Each row is a point on a landscape with many valleys, with its height.
A ball rolls from a point to the lowest of its 2 nearest points, and stops where none of them is lower. Distance is the straight distance between rows; heights are no part of it.
q_753 h=723: [130  98 115  70 121 122 114 132 194 139  98 103 127 132 102 152  99 115
 197 171  90 114 103 111 122 116 101 159  95 112 131 151]
q_137 h=171: [116  85 125 168 120 119  87  82 134  98 103 128 123 128 192 120 154 135
  55 112 101 135  89 160  91 162 147 161 120  92 140 141]
q_331 h=201: [113 131  63  96 148 105  88 126 158  89 143 138 149 148 103 129 127 127
 144 134 123 145 124  97 125 113  91 123 114 150  58 125]
q_472 h=753: [105  99 122  79 152 126 120 111 154 101 104 129  90 106 102 158 158 168
 153 160 150 153 151  93  84 134  97 183 114 140 110 148]
q_304 h=356: [150 125 131 160 102 100 125 146  96  98 121 136 102 125 137  93  91 120
  77 121  83 105  77 158  73 168 166 111 123 140 114 121]
q_893 h=382: [102 142 145  63 117 159 157 175 137 173 118 125 137 116 124 110  98 181
 211 102 156 149 121  74 132 107 115 112  99 108 140 168]
q_97 h=784: [ 99 106 137 145 125 152 179 120 117 108 167 125 115 101 175 174 191 167
 147  84 166 152 181 116 118 151  95 156 144 108 100 157]
q_792 h=243: [114 146 133 118 105 134 121 138 166  72 177 162 120 107 147 137 171 155
 136  98 167 107 138 115 161 119 123 143 116 104 130  88]
q_464 h=598: [179 173 165 153  77 126 163 167  93 137 108 113  94 136  96 118 110 105
  86 175  70 130 134 169 116 199 195  46 104 176 126  85]
q_588 h=803: [ 85  79 115  96 163  85 130  88 160 163  54  81 162 127 160 131  98 138
 143  98 121 147 138 112 119 125 100 183 110 104 121 180]
q_298 h=823: [129  81 142  69 151 117 136 123 175 128 129 109 155 153 139 150 132  92
 185 164 138 119  93  89 150  53 116 149 100 114  98  90]
q_915 h=857: [124 211  67 103 108 113 111 162 118  87 152 163 149 130  74 128 136 132
 142 140 152 118 138 104 211 108 106  72 126 147 119 102]
q_475 h=434: [108 117 163 172 131 139 104 109 145 152 162 105 142 159 204 120 122 103
  50  92 145  84 120 185 178 117 153 131 135 134 118  85]
q_815 h=396: [ 97 137 133 138 166 133 146 124 114 114 178 135 111 130 112 156 151 126
  73 148  91 150  98 119  45 192 112  95 108 135  73 131]
q_373 h=801: [108  72 118 130 141 137 155 119 102 171  60  92 150  97 123  79  54 149
 138  83 154 153 170  67  95 112 150 145 116  84 136 204]
q_948 h=257: [113  99 132 152 108 137  80  64 164 122  96 103 112 185 212 146 162 150
  59 123 110 153 118 154 122 118 167 181 119 112 119 145]
q_631 h=527: [115 115 131 161 162 152  81  82 114 139 162 137 112 151 221 150 193 141
  85 130 173 131 122 167 132 117 158 178 137 142 135 127]
q_420 h=453: [189 163 110 136  95 129 139 131 122 138 120 151 115 168 161 149 138 103
 144  90 164  89  81 164 193 111 128  94 118 184 115  81]
q_148 h=515: [137 153 126 114 121 103 125 146 162  93 134 129 149 115  66 150 141  98
 116 183 109  99 140 124 136 112 119  73 129 151  95  77]
q_382 h=428: [173 169 137 153 103 119 145 159  56 150 110 132 106 121  92 101  63  92
 100 117  93 107 107 161 112 163 179 119 121 148 134 104]
q_864 h=860: [104 112  92 197 155 115 106 136  97 123 135 132 136  97 141  90  91 113
  88 109  98 133  92 125  84 188 114 137 116  93 106 125]
q_919 h=709: [139  93 131 159  86 125 141 160  55 150 142  86 155 121  96 133  62  65
 158 163  54 116 114 144 137 117 186 159 159 113 198 142]
q_22 h=856: [166  94 151 125 148 105 105  97 150 190 125  78 150 170 215 144  89  67
 102 176 102 112  94 162 166  83 155 178 110 129 140 102]
q_354 h=758: [141 127 124 157 133 142 133 122  41 167  75 115 119  99  68  98  96 126
 100 182  60 141 161 112  99 161 213 131 122  71 154 155]
q_155 h=770: [ 86  80 115  74 160 125 127  87 192 100 103 101 116 113 148 180 152 147
 135 106 193 140 164  85 110  95 106 178 110 129  98 157]
q_57 h=541: [159  95 126 145 130 151 128 140 121 130 132  97 117 167 143 117  56 113
 146 109 162  77  88 172 156 111 141 127 105 135 139 110]
q_627 h=711: [133 120 161  55 127 137 138 152 178 160 120 107 144 134  72 128  72 115
 206 180  89 141 151 101 126 125 133 134  74 108 128 156]
q_362 h=282: [127 105 127 131 108 140 119 122 186 128  77 133 134 113 119 115 129 161
 169 108 110 157 161 105 100 123 107 149 137 121 130 170]
q_847 h=349: [125 127 107 117  97 137 102 113 184  75 131 163 162 122 123 113 164 132
 137 115 161 140 172  92 178  59 115 119 170 130 132 118]
q_583 h=395: [188 100 120 127  97 113 159 124 137 110 134 151 117 149 164 110 114  82
 115 124  87 108  97 167 119 143 109 129 127 112 110 115]
q_501 h=835: [ 84  96 107 151 162 123 125 105 133 142 136 125 156 113 131  97  89 126
 112 104 118 134 111 116  83 164  72 142 124 119 105 169]
q_961 h=528: [111  57 139 185 109  94 106  81 121 152 135  97 148 134 162  84  86  63
  94 144 114 105 100 157 132 102 139 167 112 113 134 112]
q_843 h=414: [110  91 120  95 147 147 148 145 101 161  90 126 134 145 136 106  96 173
 179 114 150 142 111 101 108 122 122 149 144 108 133 158]
q_795 h=548: [127 165 107 106 138 108 104 140 160  94 130 139 130 147 125 150 168 141
 108  97 128 109  97 135 125 100 132 121 170 167 108  87]
q_678 h=747: [138 112  91 101 129 107  92  88 156  78 108 145 114 134 186 153 194 163
 115 160 128 134 163 125 118  98 113 155 142 113 134 153]
q_894 h=186: [144 183 130 162 127 124  97 146  97 130 109 161 115 127 124 149 194 136
 101 108 100 121  83 168  81 158 129  74 163 194 115 126]
q_908 h=199: [118 135 116 105 126  85 128 149 101  69 161 121 108 161 133 142 184 147
 115 175 133 109 107 190 100 149 138  91 144 154 109  96]
q_292 h=814: [114 145  71 127 113 121  96 132 164  92 138 113 146 153 150 177 161 117
  96 115 162  64 131 159 181  98 125  43 166 188  92  67]
q_323 h=275: [160 105 158 140  64 143 131 151 172 141 150 111 143 130 107 141  89  85
 204 151  69 120 101 114 128 130 136 145 103 112 163 130]
q_574 h=146: [143 163 135 109 151 134 107 129 147 155 127 127 145 174 158 151 132 128
 131  91 187 106  77 113 221  49 122 109 108 144 169  88]
q_133 h=289: [123 165 135 118 124 130  98 126 171 115 160 141 151 148 162 138 152 122
 119  68 173  74 130 159 190 116 144 123 130 125 129  93]
q_724 h=788: [134  64 129 149 117 127 159 111 108 139  63  97 137 110 117 103  55 151
 143 125  95 144 166  93 126 124 122 142 126  64 151 177]
q_723 h=644: [134 118 144  96 123 134 177 114 134 150 105 132 122 119 116 116 130 160
 147 149 106 191 211  94 108 150  81 122 111  83 113 187]
q_743 h=347: [ 96 127 130 134 123 143 137 127 115 147 133 145 123 124 106  89 119 130
 137 178 109 156 142 112  85 182 116 158 137 102 137 137]
q_617 h=331: [110 104  95  99  81 134 125 113 170 100  93 122 109  99 147 149 160 187
 150 102 139 159 196  79 106 127  73 133 137 125  93 191]
q_814 h=620: [113 109 140  86 113 129 164 119 140 138 108 137 142 135  96 135 143 152
 135 142  83 145 161 108 135 114  60 112 140  85  80 164]
q_773 h=847: [133 160  66 107 108 160  92 171 153 100 152 137 118 112  65 142 121 149
 133 144 142 100 125 107 182 108  87  58 132 184  89  96]
q_427 h=763: [161 189 164 155 153 144 139 144  68 160 119 127 113 127  68  91 111 148
 109 160 104 188 160 111 140 177 170 120 110 103 143 112]
q_545 h=261: [160 115 155 140 146 101 139  97 126 149 114 133 130 110  97 107  81 127
 124 145  96 143  94  80  82 100 125 167 101  99 123 146]
q_581 h=270: [142 170 149 132 162 117 148 140 123 136 114 128 110  72 119 146 120 190
 138  73 201 170 185  75 110 118 106 130 115 157 141 159]
q_153 h=375: [116 123  89 129 176 136 109 132 165  77 166 117 128 165 191 183 199 100
  85 115 140 113 132 181 104 179 141 132 151 177 103  88]
q_740 h=333: [137 143 147 154  81 130 127 166 144 139 139 118 129 117 106 116  97  99
 146 186  75  99  89 132  85 158 152 134 121 110 165 101]
q_476 h=462: [178 133 144  87  83 113 174 146 119 156 158 140 112 158 111 108  97  83
 154 154  85 115 105 163 122 141 134 131 107 124  99 118]
q_375 h=576: [137 212 138  67 139 134 128 163 120 151 143 176 128  99  40 112 149 112
 126 149 125 166 177  92 190 108 113  94 110 154 111 112]
q_785 h=266: [137 126 141  97 111  91 144 112 105  96 137 140 111 148 111 131 165 133
 129 189 107 116 146 171 101 138 139 110 142 108 119 138]
q_154 h=220: [146  92 154 138  86 121 141  92 199 115 101 116 146 143 131 155 105  75
 181 136  84 133  87  96 105 127 160 196  99  87 146 125]
q_397 h=514: [114 152 139 124 117 115 113 130 143 109 135 126 132 181 181 133 189 106
  77 130 122 120  92 175 133 103 153 137 168 194 122  63]
q_340 h=789: [ 81 101 112 108 157  79 135  56 182 140  82  99 135 126 180 172 146 162
 123 116 164 152 158  95  72 142 113 201 114 115 126 175]
q_981 h=787: [136 206 171 141 163 153 132 126 113 141 173 138 103 139  70 104 152 158
  93 156 129 187 197 113 139 177 156  70 103 118 133 119]
q_693 h=251: [112 129 146 140 129 143 100  82 170 148 130 118 140 137 164 165 163 183
 113 107 184 119 122  87 160  63 136 139 133 125 137 121]
q_790 h=159: [136 159 147 113 142 129 147 156 114 143 126 154 122 133 122 150 182 125
 122 119  76 117 121 164  90 194 112 126 133 131  70 108]
q_901 h=513: [183 169 136 171  91 125 165 165  49 150  96 131  97  74 117  95  74  74
  54 144  79 108 138 173 112 200 204  62 106 161 116  90]
q_247 h=392: [116 110 153 156 174 132 150  97  89 122  99 119 110 104 165 148 146 191
 107  93 177 163 156 104  90 103 122 170 158 141 159 138]
q_774 h=794: [124 118  93 134 130 119  74 104 165  85 142 107 123 171 173 162 202 110
  73 165 150 112 152 168 181  85 148  86 168 170  94  89]
q_684 h=675: [146 145 141 134 128 123 167 140  94 134 107 148 122 111 139 114 137 190
 129 126 110 167 192 118 124 150 101 108 133  80 154 163]
q_504 h=94: [128 175 119  77 144 118 144 154 104 133 133 134 130 153 120 131 106 141
 155  82 176 129  74 117 210  68  81  89 108 141 147 122]
q_835 h=386: [165 187 121 145 118 116 133 142  98 138 109 150 106 158 117 124 111 117
 122  87 142  88  82 173 158 145 135  87 138 179 169 126]
q_975 h=263: [102 112 108 151 101 170  99 133 168 137 156 132 122 143 131 125 151 111
 127 112 131  99  90 129 133 124  84  92 154 189  94  94]
q_83 h=627: [140 111 138 140 166 131 148 130  79 150  84 118 146 123 153 116  96 148
 154 105 192 122 137 121 133 107 180 181 149  94 195 126]
q_343 h=601: [122 136 122 175 172 129 115  92  87 104 201 136 118 122 189 158 185 158
  86  75 179 141 133 161 143 131 132 141 156 146 155 159]
q_206 h=504: [ 97 108 141 159 151 115 126 103  82  79 152 114 106 151 111 130 133 163
 111  84 142 139 139 166 105 147 130 139 150 157 104 142]
q_368 h=729: [162 128 137 128 103 143 136 168  74 179 119 118 134 118  73  79  51  71
 151 176  57 144 126 141 132 141 161 141 159 129 185 154]
q_633 h=746: [158 156 155 122 132 132 160 153  56 199 106 121 137 137  53  97  89  99
 121 178  72 146 144 118 118 146 198 127 128  95 149 132]
q_663 h=800: [104  71 108  83 151 144 152 111 184  79 125 118 124 146 108 160 150 116
 129 163 155 127 126 106 132 123  81 125 116  96  73  94]
q_321 h=238: [148 156 102 106 154 126 110 126 140 110 137 141 131 144  74 126 136 133
 105 156  90 172 138  98 109 146 101 104  98 144  39 111]
q_690 h=315: [109 164 119  62 111 157 151 152 127 112 166 170 117  99  98 134 144 164
 178  87 177 172 177  85 150  98  99 138  99 137  69 142]
q_680 h=721: [152 142 137 105 134 122 142 158 156 126  93 101 152 177 156 165 149  80
 107 123 122 120 102 181 207  68 123 118 151 167 146  43]
q_715 h=397: [124 175 134 133 123 165 138 152 102 136 171 141  95 149  75 107 134 137
  94 121 112 159 133 123 165 155  90  41 132 164  85 130]
q_946 h=229: [158 123 187 122 102 116 156 117 120 146 123 119 128 113  97 118  98 126
 183 157 112 179 129  68 114  81 125 164  87 103 134 141]
q_355 h=772: [140 102 134 150 113 133 147 122 101 154  79 101 125 121  89 115  55 122
 141 184  59 150 148  90  99 159 150 132 105  62 156 169]
q_313 h=648: [133  95 146 131 136 116 138 112 145 142  95  98 154 128 170 120  87 145
 168 137 153 118 152 130 133 115 145 190 132  90 184 141]
q_498 h=748: [121 158 144 145 148 166 177 123 101 112 169 140  96  97 109 166 201 182
 147  82 173 179 191  89 109 151 120 122 150 157 116 158]
q_12 h=239: [126  86 103 144 106 130 120  85 192  77 104 145 126 144 147 112 119 138
 174 120 136 151 148  93  86 164 131 172 111  92 125 150]
q_841 h=905: [ 95 125 137 112  90  84 157 104 110 138  97 110 125 123 144 115 106 170
 171 147 130 146 160 103  66 151 158 183  98  83 140 179]
q_474 h=144: [153 149 142  86 151 110 144 155 123 143 133 123 160 134 100 114  86 121
 182 120 121 144 100 102 181  64  89  98 105 116 135 137]
q_334 h=884: [163 196 121 100 124 118 145 132 137 132 111 157 133 107 102 156 141 158
 150 120 184 106 132  83 201  89 102  79 119 113 188 143]
q_646 h=458: [102 131 124 152 143 140  84 116 130 131 158 111 128 177 230 149 198 109
  64 138 138 122 101 196 114 152 168 150 155 165 117  94]
q_655 h=446: [184 163 148 125 125 134 130 166 115 140  98 132 113 123  94 110  84 114
 128 110  97  89 113 172 124 152 154 137 138 149 186 131]
q_686 h=198: [140 129 141 132 151 139  85 113 149 178 122 114 146 160 182 141 126 148
 114 101 146 100  84 128 172  72 134 136 139 136 160 116]
q_875 h=465: [128 169 156 131 104 186 131 135  84 191 181 158  86 140  90  94 120 159
 119 114 117 167 160 119 166 165 130  82 111 119  96 174]
q_138 h=589: [115 174 171  46 127 122 157 156 135 164 119 150 137  91  58 116 132 136
 149 126 136 158 176  67 176  70 104 102 112 122 122 136]
q_876 h=468: [ 77 124 132 201 133 125 106 156  78 120 126 124 161 108 147 103 177 126
  93 139 122 128  87 172  78 190 163  91 164 138 154 105]
q_477 h=202: [148 168 155 130 158  92 113 125 113 150 123 128 141 106 100 138 112 160
 141 120 115 140 110 103 137  86  95 142 101 132 116 132]
q_326 h=564: [130  90 120 160 146 104 127 125  90 180 117 113 156 122 140 104  71  67
  99 119 123  84  88 151 125 114 140 155 121 138 110  99]
q_603 h=694: [134 132 183  94 128 125 155 167 138 166 123  92 141 109  82 123  62 113
 175 137 102 106 137 140 145 149 134 142  95  86 160 147]
q_486 h=340: [135 132 105 127 136 168 126 143 131 159 149 148 118 133 129 106 133 133
 161  88 157 113 100 138 164 113  76  83 145 166 116 141]
q_350 h=444: [131  77 106  93 148 169 137 151 112 157  98 115 134 148 108  84  57 109
 173 124 118 108 110 134  97 151 142 135 120 115 124 162]
q_587 h=716: [143 167 101 132 160 150 158 121  89  69 206 169  85  91 124 179 216 158
 127 124 164 184 169  99 135 132 117 111 140 148 124 179]
q_605 h=456: [149 113 101 202 141 106 117 118  60 109 134 114 110 110 141 116 110 111
  51 109 110 107  81 176  95 160 154  67 135 162 100 115]
q_720 h=670: [138 138 114 140 168 135 129 116 123  69 209 144 105  99 147 185 203 141
 110  96 141 146 164 164 143 145 107 115 156 151 131 163]
q_238 h=573: [ 68  92 103 177 139 132 104 110  85 146 148 132 156 115 183  87 136 117
  80 115 147  82 132 152 116 146 170 144 172  82 159 140]
q_998 h=816: [ 83  80 115 140 141 115 109 111 167 155  96  79 176 126 152 102  70 110
 132 116  95 119 113 123 121 129  90 169 130  96 144 155]
q_670 h=671: [137  75 145 132 124 115 145 137 129 163 118  98 162 111 126 122  61  80
 186 144  99 101 147 148 128 141 151 172 118  73 179 153]
q_750 h=842: [ 72  78 116 146 108 121 165  88 104 138 116 109 101  95 181 142 132 162
 117 115 165 121 152 107  87 174 111 177 111  58 115 171]
q_949 h=372: [102  96 103 113 104 130 112  83 167 134 104 107 132 128 189 154 191 187
 147  88 143 150 184  89 136  87 101 149 167 136 101 162]
q_767 h=491: [113  88 156 188 127 134  88  85 130 153 117 101 157 146 182 112  96 114
  84 102 135 114 115 140 151 103 175 174 126 100 129 107]
q_865 h=603: [108 133 123  48 102 135 155 160 155 134 108 134 163  93  92 151 151 149
 162 150 113 153 181  73 165  76  74 107 133 105  93 147]
q_159 h=669: [134  94 172 140 138 135 152 149  97 185 115  99 155 134 121 124  71  63
 153 130 110 108  89 149 162  75 149 146 157 145 202 120]
q_770 h=196: [112 125 116 132 109 119 101 104 203  75 143 157 145 109 143 142 170 152
 151 105 144 111 167 106 100 141 136 152 110  94 115 140]
q_119 h=728: [122 169  93 106 115  87 109 128 132  84 133 157 126  95 162 139 192 184
 129 152 165 140 161 105 137  73 106 121 163 113 159 136]
q_968 h=561: [168 202 140  64 113 129 143 179 147 151 158 156 145 105  57 138 111  76
 145 179  93 141 137  81 185  87 126  78  98 140 144 100]
q_164 h=786: [ 93  63 100  84 176 141 134  58 197  99 111 106 121 160 150 192 165 117
 117 134 169 134 127 110 135 127  99 166 100 123  83 111]
q_254 h=180: [135 104 158 106  67 109 160 110 191 114 117 122 136 124 112 142  97  94
 207 140 102 179 144  56 104  95 130 184  75  84 142 151]
q_746 h=350: [103 175 147  73 130 151 144 158 108 170 159 160 117 119 103 126 135 172
 170  91 174 151 123 106 152 120 108 116 107 121 119 147]
q_356 h=309: [133 162 118 133 144 153 121 122 126 144 181 130  85 145  88 116 146 129
  70 176  91 168 152 119  92 185 112  61 120 154  59 132]
q_607 h=812: [ 94  87 132  75 168 132 150 131 142 136 126 114 147 139 114 154 159 133
 160 148 179 122 124  97 151  83  83 132 130 121  84 100]
q_369 h=509: [143 184 147 125 170 119 121 126 133 116 137 176 117  87 108 135 150 153
  89 137 126 153 159  99  69 155 118 116 126 106 138 150]
q_115 h=329: [133 180 143 141 153 125 131 112 123 122  94 130 110 108 151 154 169 188
 138  71 195 155 144  97 131  92 122 140 140 154 175 143]
q_439 h=815: [ 88  97 130 130 110 135 153 115 126 109 159 136 117 133 173 148 162 172
 116 106 133 118 142 143 114 168 101 142 137  76 122 159]
q_888 h=430: [118 185 146 147 125 119 125 137  93 104 130 134 101 141  92 129 157 180
 124 157 156 128  94 133 134 134 142 116 139 143 176 101]
q_637 h=597: [120 102  98 166 149 138 107 120  48 168 101 143 158  90 154  84 103  84
  93  70 112  91  94 135 143 106 152 172 143 107 135 118]
q_732 h=294: [104  80 145 147 124 148 118  86 172 131 131 116 150 163 136 130 124 137
 140 102 162 117 127 105 134  89 128 117 144 111 116 131]
q_462 h=369: [116  86 132 109  77 124 109 118 188 109 126 106 133 153 154 129 137  82
 144 180  91 108 105 151 163  90 106 165 143 132 138 109]
q_130 h=837: [173  94 155  98 159 111 106 108 176 163 125  89 159 180 175 143  92  78
 129 150 128 119  85 123 172  43 132 133  99 133 115  77]
q_744 h=516: [197 154 149  85 118 154 151 182 136 159 145 155 125 142  89  94  84  54
 175 147  97 153 131 142 137 130 138 103  96 165 108 104]
q_165 h=705: [134 140 132 119  95 111 168 120 128 129 113 144 131 101 173 123 153 193
 136 124 156 133 172  83 108 105 112 126 152  83 156 150]
q_480 h=413: [107  94 117 134  70  89 120 124 160 129 114 126 123 146 169 110 150  68
 125 187  81 103  79 188 107 149 126 156 145 158 129 111]
q_467 h=463: [111 116 136 134 105 116 112 132 126 135 120 126 129 170 152 117 150 114
 127 123 104  96  97 183  97 139 138 162 155 167 121 111]
q_941 h=327: [131  99 128 124 137 153 111 116 198 112 111 133 172 119 128 133 145 124
 189 113 171 129 146  86 171  61 136 104 129 117 120 124]
q_739 h=64: [102  72  85 159 119 147 111  90 180 111 135 114 111 155 132 141 133  98
 118 123 119 133  95 146  97 202  86 146 114 143  78 133]
q_13 h=550: [100 159 113 133 145 136 112 139 112  99 155 131 115 134  91 133 144 190
 141 103 136 165 134 119 116 141  99 125 140 174 100 140]
q_794 h=540: [158 182 175 110  97  98 147 150 142 134 153 144 137 118  58 127 133  86
 126 190  82 128 140 126 147 106 129  90 120 139 132 102]
q_573 h=480: [151  87  93 122 163 175 122 134  95 171 131 146 104 108  94  91  59 102
 125 133 134  98 128 144  83 188 134 125 113 122 103 165]
q_576 h=632: [162 127 164 131 127 131 151 198 115 178 134 101 157 110 101 107  33  38
 167 132 113 103  81 139 140 116 153 129 121 170 200 101]
q_796 h=107: [118 150 162 154 184 118 124 109 136 131 127 130 171 134 155 121  93 146
 104  35 179 134 118 112 143  93 125 144 131 122 142 117]
q_564 h=353: [114 120 144 131 146 125 121 121 131 152 177 125 136 129 165 134 107 120
 103  69 163  58 126 172 141 137 125 123 132 123 120 130]
q_728 h=400: [103 149 138 171 132 132 121 165  65 152 141 143 125 103 110 100 160 139
 127 177 115 141 120 156  80 196 151 131 147 126 139 111]
q_913 h=502: [175 120 121 123 118 142 114 142 150 102 121 118 112 165 126 138 111 123
 157 122 152  82 113 168 187  90 124 108 120 165 113  97]
q_315 h=330: [142 101 147 134  72 151 124 151 172 132 119 101 129 139 120 143 127 108
 175 159  81  93 110 152 157 104 116 118 154 127 177  98]
q_344 h=531: [ 66 104 101 206 141 132  97 129  61 122 109  99 155 116 197 105 156 105
  48 133 127 104 108 180 125 173 198 105 172 107 175  91]
q_710 h=287: [ 90 107  91 140 131  95 120 132 148  54 167  97  96 150 163 149 169 113
  92 159 131 109 104 180  88 182 126 108 130 187  82  82]
q_185 h=577: [183 158 147 115  91 143 163 183 133 155 156 127 132 123 108 114  66  38
 202 143 138 107  86 150 151 117 147  87 101 189 152  90]
q_442 h=451: [ 92  87 129 147 173 132 120  77 126  93 119 105 112 137 143 129 143 153
 102 113 153 153 127 124  82 122 109 181 152 134 116 140]
q_225 h=306: [147 197  98 136 131 119 127 140 102 127 129 157 115 156 111 162 183 115
 102  92 154 105  98 162 137 157 118  56 167 210 150 136]
q_996 h=737: [124 104 108  84 138 111 110 102 158 131  89 121 114 142 137 153 135 139
 163 168 120 123 128 139 115 140  97 196 108 120 118 140]
q_183 h=176: [100  82 106 157 124 143  88 109 189 117 141  89 133 172 153 124 141  99
 113 110 128 120 117 172 129 137  97 131 145 187  63  90]
q_714 h=492: [153 136 116 114 167 119 122 149 148 131 136 122 136 126  85 128 129 117
 153 194 147 111 127 118 138  91 107  95 136 145 137  94]
q_569 h=370: [105  90 115 115  95 139  93  88 194 100 118 141 154 127 181 146 192 138
 130 116 176 149 185 107 186  42 115 153 153 132  99 126]
q_679 h=869: [ 89 127 135 147 127 106 148 101  82 111 160 122 104  69 148 147 164 198
 127 144 158 144 173 105  59 184 138 157  99  81 116 180]
q_706 h=307: [110  85 130 170 102 151 126 123 115 135  96 142 138 112 115  81 117 122
 142 138  93 137 118 125  81 160 158 167 158  86 166 147]
q_82 h=264: [147  87 123 170 103 130 139 106 133 116  77 134 135 143 114 107 105  80
 148 134  69 140  90 129  81 166 156 185 113  98 146 112]
q_734 h=625: [114 128 113 162 133 141 152 153   9 141  84 156 127  90 109  92 114 124
  84  71 112 135 120 127 147 120 155 143 155  98 154 130]
q_738 h=147: [104 100  76 124 114 139  87  92 221  86 133 133 142 125 152 157 165 106
 115 121 123 100 121 118 125 146  99 152 118 128  94 122]
q_867 h=652: [121 120 158 126 127 149 162 136  46 158  95 160 120 104 101  85 110 135
 118  88 111 173 155 132 117 144 138 173 150 104 127 155]
q_376 h=385: [137 171 138 143 116 113 115 169 128 112 135 124 114 134 106 115 128 147
 125 197 111 105  88 145  93 151 149  99 116 158 157  78]
q_91 h=424: [153 151 122 153 117 179 126 148  80 178 164 160 103 121 113 106 119 147
 157  97 131 111 118 136 155 176 102  86 121 125 106 150]
q_956 h=873: [164 212 140 110 117 105 119 129 136 117 153 156 131 111  81 118 110 176
 140 128 152 129 168  94 154 115 131  74 109 109 160 168]
q_39 h=689: [115  64 110 154 117 117 116 144  91 163 103  90 162  94 116  89  33  64
 164 144  80 124 133 129 145 102 162 184 126 103 181 137]
q_419 h=460: [ 96 154 120 115 184 133 124 125 161  76 176 137 129  98 117 178 168 155
  76 115 105 148 139  94  73 155  98 100 116 111 101 149]
q_88 h=559: [145 140 129 179 154 132 127 124  96 126 154 143  79 129 125 146 125 121
  80 131 161  96  82 158  91 158 135  74 132 182 117  94]
q_764 h=602: [113 131 130 161 144 132 130 128  73 132 117 137 130 128 171 108 131 141
  92  96 162 102 144 159 144 129 175 162 171  89 205 142]
q_112 h=890: [100 134 142 139 125  98 144 130  70 122 123 137 124  97 145 116 141 180
 133 142 151 122 158 137  67 177 160 171 137  74 164 153]
q_234 h=283: [128 137  96  65 104 154 125 162 156  62 172 186 124 116 114 128 147 137
 146  84 165 128 138 118 157 103 108 132 115 126  80 109]
q_24 h=464: [143 186 145 133 123 136 121 146 110 158 139 137 105 138  47 108 116 147
 162 192 158 130 141 113 142 125 134  96 130 149 167 115]
q_192 h=697: [153 124 175 124 146 110 161 148 122 163  93  86 154 177 131 153 113  91
 157 126 126 122  97 157 202  63 118 125 150 139 176  88]
q_681 h=863: [133 187  97  83  94 115 109 159 148  85 157 157 147 106  88 122 125 149
 137 149 123 132 177  77 174 101 123  81 117 100 100 131]
q_186 h=273: [114 112 137 167 106 104  81 138 117  66 139 129 103 112 145 101 142 143
  84 136  97 131  86 165  78 185 157 128 109 102 136 136]
q_914 h=16: [158 178 140 147 147 142 121 146  78 111 126 143 103 119 104 133 170 164
 100 108  73 160 114 160  95 199 137 107 133 143 110 137]
q_912 h=832: [132 170  73 116 122 145 110 161 141  85 131 139 102 124  87 179 154 118
 102 123 175  73 109 130 187 132 121  41 143 212 122  80]
q_870 h=535: [149 116 137 150 161 152 114 123 119 153 147 144  84 104  94 117 103 127
  98 153 145  98 106 136  95 151 113 119 115 155 114 133]
q_696 h=574: [113 185  65 107 130 124 100 164 126  72 171 151 116 131 113 162 171 150
 117  93 112 139 107 130 134 124 111 108 153 192  93 129]
q_293 h=667: [195 150 151 160  87  88 188 173 103 120 114 119 117 130 132 132 109  74
 127 184  86 101 121 180 106 162 178  59 133 169 167  74]
q_857 h=771: [146 108 114 139 143 114  83  67 155  91 152 140 115 147 176 156 191 145
  90 124 157 125 156 153 162  86 122  94 160 127 122 136]
q_232 h=324: [131 111 134 111  88  89 148 106 129  89 139 154 104 147 125 101 134  95
  99 158  74 129 124 173  93 174 114 130  96  94 102 140]
q_543 h=188: [146 137 170 139 170 138 142 131 143 138 113 138 146  79 124  96  72 152
 150  65 178 156 144  97 133  97 115 148  95 122 153 149]
q_883 h=813: [ 83  53  73 147 156 140 120  90 106 134  78 117 142 122 163  72  58 115
 114  77 143 134 143  88 104 124 163 162 122  90 144 174]

Call two points neighbours if one is among the 2 nearest of the other. Go from one point of each pair to the other, from neighbour to neighbour, staying as low as possible. Name the highest point that can't be avoided.
q_504, q_331 -> q_875
q_254, q_770 -> q_949
q_646, q_323 -> q_397
q_914, q_382 -> q_655
q_504, q_254 -> q_545
q_796, q_504 -> q_686

For each start below, name the point where the ball stops.
q_192 -> q_908
q_112 -> q_646
q_841 -> q_646
q_956 -> q_323
q_165 -> q_323
